Each row is a point on a tangle of strands that fork, close into loops and nearly touch. The rows are in no order.
Two points are linked if the straight distance between their rows is under 79.2.
nofa: 25,-28,30,-12,30,-12,-4,-8,-33,-13,-21,0,-18,-16,18,10,-10,-22,25,-15,16,-15,3,-11
zelip: 2,-33,25,3,6,-7,-36,-19,-1,4,23,7,-25,-18,-7,27,-13,-18,-9,-37,-5,11,-27,0
gar: -14,20,-11,12,38,-27,-23,11,-19,-17,30,-19,-13,-44,-37,-33,-14,-24,58,-14,4,30,-25,-3
Kunag: -1,-12,4,12,-12,21,-1,7,32,17,20,-12,-10,23,-7,11,24,-31,-14,7,-13,-28,-2,16
sino: 11,20,-23,8,32,-20,-16,33,5,-14,21,-3,3,8,-41,-36,-10,-8,40,4,19,17,2,-7
Git: 28,1,11,-22,25,-2,-2,4,-45,-23,-29,4,-15,-19,15,-18,-30,11,44,-26,22,6,10,-28
Gulu: -19,25,-7,43,14,-20,-28,-21,-11,1,25,-4,-29,-51,-15,-17,-3,-16,26,-6,19,-11,-22,5
ruma: -6,-6,-22,28,39,-27,14,0,-4,-5,-12,12,28,9,30,16,4,31,-17,34,5,-9,20,-13
tirus: -37,49,19,8,-7,9,-18,3,23,25,48,-24,-32,-26,-18,-20,-5,-25,-14,-21,11,25,-21,24
namuz: 16,34,9,11,-4,6,11,12,-5,-11,14,-60,-44,-9,-40,2,-4,-47,46,-18,-23,-1,-15,-5
ruv: -4,4,-28,-18,30,6,3,5,-23,-35,-13,-55,-7,-29,-15,-33,-11,5,37,-16,-1,24,7,-11
rako: -7,1,9,16,-1,6,-27,-2,7,-13,20,-10,-18,-34,-4,-13,-3,-16,30,-11,17,-7,-8,21
tak: 1,42,-14,20,-39,11,22,1,12,26,-4,8,0,36,16,10,23,16,-50,18,-7,0,-3,-22
rem: 3,-57,-2,28,-7,-24,-19,-37,7,4,2,36,22,-25,-22,21,-1,0,-15,5,-10,2,12,34
vani: -10,-34,-7,47,11,-12,7,-6,27,28,-19,56,1,31,-8,24,-23,-1,-31,23,0,-35,23,-5
nez: 27,-15,-19,6,29,-14,4,15,-24,-27,-8,-22,-7,-8,-12,-6,9,-18,53,6,4,-13,-1,16
gul: -7,0,-6,-21,27,-1,-15,-15,-4,1,19,-13,-29,-8,-13,0,-12,13,-23,-17,6,29,-11,-30
Zitef: -42,31,30,10,10,-6,-39,12,24,13,66,-14,-31,-33,-25,-17,-26,-25,12,-20,-2,41,-33,33
derez: 17,2,-24,-29,31,8,8,10,-18,-45,-25,-33,14,-12,20,-27,-6,26,26,-5,-6,24,17,-17
kifug: -1,-14,-5,13,20,-30,37,-2,-21,0,-14,-2,24,28,28,44,33,34,-27,29,-14,-33,17,-24
fav: 4,4,14,2,10,6,-18,2,8,-1,23,-34,-60,-3,-34,12,-15,-48,24,-16,-17,-16,-13,-12
tibuv: 0,46,13,-5,-29,13,-12,-7,6,16,22,-29,-20,-13,8,-4,0,-5,-27,-35,8,16,-25,22
bir: -16,18,28,-21,5,1,-17,4,23,4,6,-6,-4,-9,19,1,-14,-17,-12,-31,0,-3,12,0
didu: 17,2,7,-37,-26,34,22,-9,-26,-29,-29,-38,12,-11,24,3,9,12,41,-14,4,-20,4,25
Mepet: 0,-16,21,-37,-25,6,45,0,-5,-2,-30,-3,37,40,46,41,22,31,-21,20,-30,5,-10,-19
meno: 6,-16,15,-19,-50,11,50,17,5,2,-29,18,28,59,39,56,14,47,-21,50,-28,-8,-1,-12
Nopon: 38,-28,-17,-15,3,-1,11,23,-17,-32,-13,-3,46,15,37,-5,14,28,7,15,-6,20,-1,9
Rap: 8,-49,-6,30,-40,14,14,-61,-8,40,-22,39,-18,1,-35,36,15,3,-17,-3,-23,-37,-12,20
tafe: 28,2,8,-7,-28,14,3,-3,-38,-18,-13,-6,7,-9,12,-13,23,3,33,-7,18,-13,-10,25
dor: 5,31,-6,-30,5,10,-6,34,22,0,1,-19,-9,12,-18,-37,-40,-18,12,4,1,11,15,-15
Koru: -6,45,-10,3,-38,20,19,-1,22,8,13,-4,7,30,31,-13,10,28,-51,12,-2,33,5,-15
zem: -17,5,-22,-26,18,8,-20,-1,-25,-12,13,1,-1,-36,-16,-39,-16,23,24,1,32,23,-11,-11
gerum: -6,33,3,10,-5,7,7,17,28,10,18,-32,-19,15,-17,-9,15,-25,-8,-7,-17,-18,-3,13
Vod: 11,-24,21,5,-17,-7,-12,2,15,32,-14,52,14,12,22,16,-22,-8,-39,-4,-5,-2,10,7
Suzud: -22,13,0,27,-16,15,23,-15,14,37,-9,18,1,28,17,24,14,16,-58,4,2,-15,-4,-10
fopug: -5,2,8,-26,-45,9,7,-11,-16,-14,-4,-12,37,-14,30,8,26,21,-23,-1,2,-1,-6,36
Tanov: 27,41,6,0,1,-4,4,34,-2,3,-7,7,19,16,16,-22,9,1,8,0,7,-2,9,-14
madom: 6,-18,-8,12,-14,3,-2,-10,-26,-1,-29,24,10,0,14,-2,-5,20,10,27,21,-22,15,-1
ribe: -16,-60,-28,28,11,9,-16,-35,-1,3,16,0,-28,-5,-36,15,6,0,-23,3,-12,-5,-12,13
bavog: 24,-23,1,9,13,-5,1,13,-8,-21,11,-29,2,-9,-12,4,29,-33,44,23,-4,-42,2,34
kuge: -28,18,-25,1,-19,16,-3,3,11,-24,20,-25,14,-22,9,-39,2,18,-5,19,13,16,16,32
Zezem: -16,-44,17,19,-19,31,33,7,48,27,-20,36,7,48,14,36,7,11,-58,7,-39,-5,5,-3
betil: -4,-32,-12,15,-22,16,-3,-13,24,18,6,25,-4,22,-24,13,14,-16,-24,7,-15,-9,7,33
ped: 19,-41,-7,33,-19,-21,-1,-50,-3,13,-31,57,23,-9,-25,25,-5,11,-37,15,-15,-13,5,21
rupad: 34,-12,2,8,-20,3,8,12,-12,-9,9,-18,17,9,-18,2,54,-25,37,22,-11,-35,-23,42
bis: -22,17,10,7,-5,9,34,-14,26,17,-27,-2,-7,19,36,26,4,29,-38,-1,5,-23,9,-26
tor: -2,-28,51,-51,7,1,23,-12,-14,8,-22,-5,-4,37,28,42,24,-13,3,-15,-15,-39,8,-12
Gidof: 16,-33,40,-21,-11,-3,-2,-19,-24,11,-19,15,10,23,15,44,32,-12,10,-1,-19,-35,-10,13
Sofad: 6,63,18,-14,-26,11,27,5,3,-9,-13,-13,23,5,42,-2,0,28,-27,-1,2,30,6,-22
kos: -33,-7,16,8,-12,13,-28,-1,27,9,22,8,-29,-21,-4,-26,-25,-32,10,-4,27,-17,12,11
tora: 10,25,29,-27,19,5,27,32,20,-4,-17,-37,-3,19,-6,16,0,-43,6,-2,-21,-32,31,-9
ririm: -18,10,13,-13,3,-7,-41,24,18,8,49,8,-12,-11,-31,-24,-28,-19,15,-8,16,46,-24,2
Refig: 7,-18,-30,20,33,-37,-16,8,-4,-3,2,19,31,6,3,-3,3,-1,-10,23,2,15,-1,-1
butu: -38,13,-21,-25,12,2,-25,9,24,10,51,5,4,-6,-43,-36,-20,9,12,23,23,49,-19,-7
beb: 20,38,22,-20,-21,14,4,21,-17,-6,-19,9,7,15,32,-5,-3,16,-10,-6,13,11,-10,-17
gubo: 1,-29,-7,24,2,20,24,-5,40,31,-3,41,-1,51,2,28,5,13,-67,0,-23,20,4,-29
Sagol: 5,9,-12,-2,51,-17,-4,17,-15,-39,4,-45,-7,-39,-34,-30,-11,-28,53,-25,-10,22,-11,-5
Rele: 21,-8,-26,-21,2,9,4,20,-9,-32,7,-22,18,14,13,-26,1,24,7,13,-1,41,0,-8
lakiz: 10,63,9,-2,9,-13,18,29,28,4,-7,-46,-15,14,-20,-2,-8,-47,-6,-19,-16,-8,11,-11
Rit: -6,7,11,-2,-11,17,15,-19,-23,5,-31,-1,-4,7,40,21,6,25,-7,10,5,-24,7,-18
vabut: -20,0,18,-26,25,-9,-17,15,26,-19,-5,-2,8,-1,23,-15,-32,-6,-15,-11,6,7,22,-22
tep: 25,-5,5,-23,-11,-6,33,14,-17,-23,-30,-9,49,29,38,24,31,33,1,24,-22,5,3,-4
muv: 9,-42,33,6,8,-31,-32,-14,-6,11,2,33,3,-24,12,10,-10,-24,1,-24,2,-3,-8,13
fiken: 6,-11,14,-32,5,8,-11,-27,-18,-7,12,-19,-20,-9,18,25,-1,-3,-24,-38,-5,20,-25,-13
dise: 10,-15,38,-41,15,-5,19,15,-1,-8,-23,-29,-1,17,8,30,14,-34,30,-6,-16,-41,22,-4
kevot: -12,-33,-8,1,12,0,20,-18,2,13,-19,7,36,21,18,49,33,25,-17,27,-18,-36,14,8
dopaf: -12,60,-6,-6,-5,15,8,-5,3,0,11,-44,-13,-39,-10,-13,-9,-3,-12,-35,4,14,0,3
pusub: -20,-1,-3,-10,19,-8,10,20,28,-13,-2,8,6,16,38,-4,-28,24,-22,11,3,16,19,-44
sak: -3,-40,-13,2,-14,27,-3,-6,21,16,-7,36,-19,35,-2,17,-14,27,-39,6,-5,11,3,-17
vevum: -38,-28,16,-2,-28,4,40,-3,11,20,-39,26,35,31,32,46,22,38,-20,32,-22,-44,9,5
luk: -13,-38,13,26,-6,4,8,-19,27,28,-17,25,-7,21,1,34,9,-6,-21,13,-12,-51,12,14
riki: 47,3,-6,3,-21,4,25,10,-39,-8,-12,-8,10,8,-6,8,58,0,45,11,3,-30,-12,24
rivi: 13,41,-7,-17,5,3,34,-9,-45,-21,-28,-58,-18,-40,-27,-16,2,-6,32,-46,-9,7,-9,-11
gen: -14,-62,-39,35,19,-19,-26,-31,9,1,14,19,0,-9,-39,9,-6,-11,-12,13,-26,6,0,35
Mesel: -35,0,-25,-18,32,6,-20,16,35,0,24,7,3,9,-15,-25,-20,18,-9,15,15,35,9,-30
nuvaf: -3,54,0,-6,17,-5,7,28,23,-11,-10,-17,9,6,-5,-25,-13,-30,8,-9,1,-3,25,-20
Ganim: -25,60,-14,6,4,-13,20,-6,-1,-8,-12,-41,-8,-20,0,-25,1,12,-13,-14,10,1,11,-19
vos: -14,49,-19,18,12,-7,-1,-10,-2,13,2,3,-2,0,1,-22,0,22,-10,2,24,1,3,-39
retip: -36,-15,-31,5,31,-4,-10,13,31,-12,9,6,13,19,8,-11,-29,17,-11,32,6,8,19,-21
zuko: -24,-22,-22,4,11,-12,-33,-14,-12,-8,36,5,-2,-41,-29,-34,-14,17,33,3,26,21,-19,12
zizur: -4,5,-24,38,-35,-3,-12,-9,4,25,-7,65,13,1,-10,-9,-21,20,-18,31,16,3,13,13
Vamez: 25,-12,42,-4,2,-24,-15,8,-11,25,-5,38,8,-1,36,14,-1,-22,-6,-10,12,-7,-2,4
der: -13,55,-11,13,33,-34,-10,-3,-10,0,21,-8,-22,-43,-35,-31,-15,-13,32,-11,25,8,-21,-17
dov: 19,-40,26,8,24,-21,-30,7,-18,-10,-2,24,-12,-19,10,1,-14,-36,37,-6,22,-20,-2,10
san: 13,-7,5,-28,-13,30,-31,35,14,-9,22,15,-14,20,-18,-27,-27,-15,10,0,8,15,15,0
gom: -25,-28,26,-4,-32,17,44,-5,42,22,-19,29,19,27,30,45,16,19,-37,8,-19,-22,7,8
pina: 5,7,-5,30,-36,3,1,-1,32,45,-9,69,20,13,-8,8,-21,10,-49,8,-6,7,6,14
Meto: -15,14,12,-34,-24,17,24,-21,-10,-22,-20,-42,19,-14,38,14,20,20,1,-19,-1,-7,2,16
dogol: 8,-20,18,-11,1,26,0,6,17,10,11,-24,-46,18,-17,28,13,-43,-6,-27,-22,-16,-8,3
vovo: 25,-23,5,-11,-11,0,-29,22,-9,5,14,28,-2,9,-3,-13,-15,-8,6,5,9,29,-1,-5
giso: -5,-12,-23,17,20,-3,-14,-24,0,6,33,-20,-24,-3,-23,0,15,5,-20,-6,-1,12,-12,8
pifez: 28,20,12,-19,4,1,-1,-11,-51,-25,-22,-22,-18,-45,-2,-12,-13,7,51,-49,9,12,-10,-12
fadum: -24,-14,-26,40,11,-27,-26,-30,-15,10,26,28,-5,-38,-25,-23,-6,-11,16,10,13,-9,-10,10
Lozot: 31,6,-25,21,20,-8,-7,10,-24,-8,8,1,-9,-3,-26,-27,8,-11,38,11,16,-16,3,-17
gor: -8,33,-10,6,-38,18,7,9,-12,-11,4,-8,28,-12,29,-23,18,30,-10,16,16,18,4,28
Badir: 6,-2,-29,13,-13,-10,-20,-7,-24,11,-9,56,3,-3,-10,-13,-7,31,-2,22,28,6,2,-7
rur: 5,35,-9,-8,-16,14,16,13,-13,-27,-9,-51,-32,-23,-41,-24,-13,-26,41,-27,-9,7,0,7
Finob: 31,-46,7,16,-20,-8,-4,-58,-22,29,-29,49,-11,1,-14,41,8,0,-20,-1,-17,-14,-3,12
feso: 12,7,-27,15,40,-39,-17,38,-3,-15,24,6,46,1,-1,-36,0,-8,28,13,3,16,5,6
Goro: -9,22,-26,-26,-2,0,-20,1,-8,-4,33,8,15,-18,-18,-52,-7,30,20,12,22,60,-18,0

A fork is a point with three links, a tip a point with one. Leave the first point through the second and follow the links. Name the first fork or tip that comes.
rupad; bavog => sak
sino; Lozot => kuge
fav; namuz => muv
der; gar => meno

A tip is a point with one link. Name the tips that can be reached along the links from each point below, in the order of the rows.
vevum => kuge, sak
fiken => vani, Rap, Gidof, vovo
Nopon => bir, meno, kos, vos

A piece is all that can be reached along the links. How many separate loops has the piece of each point below (a circle has one, a figure eight two, a Y none), and how many tips (points with one link)?
der => loops 0, tips 4
riki => loops 0, tips 2
zelip => loops 1, tips 4
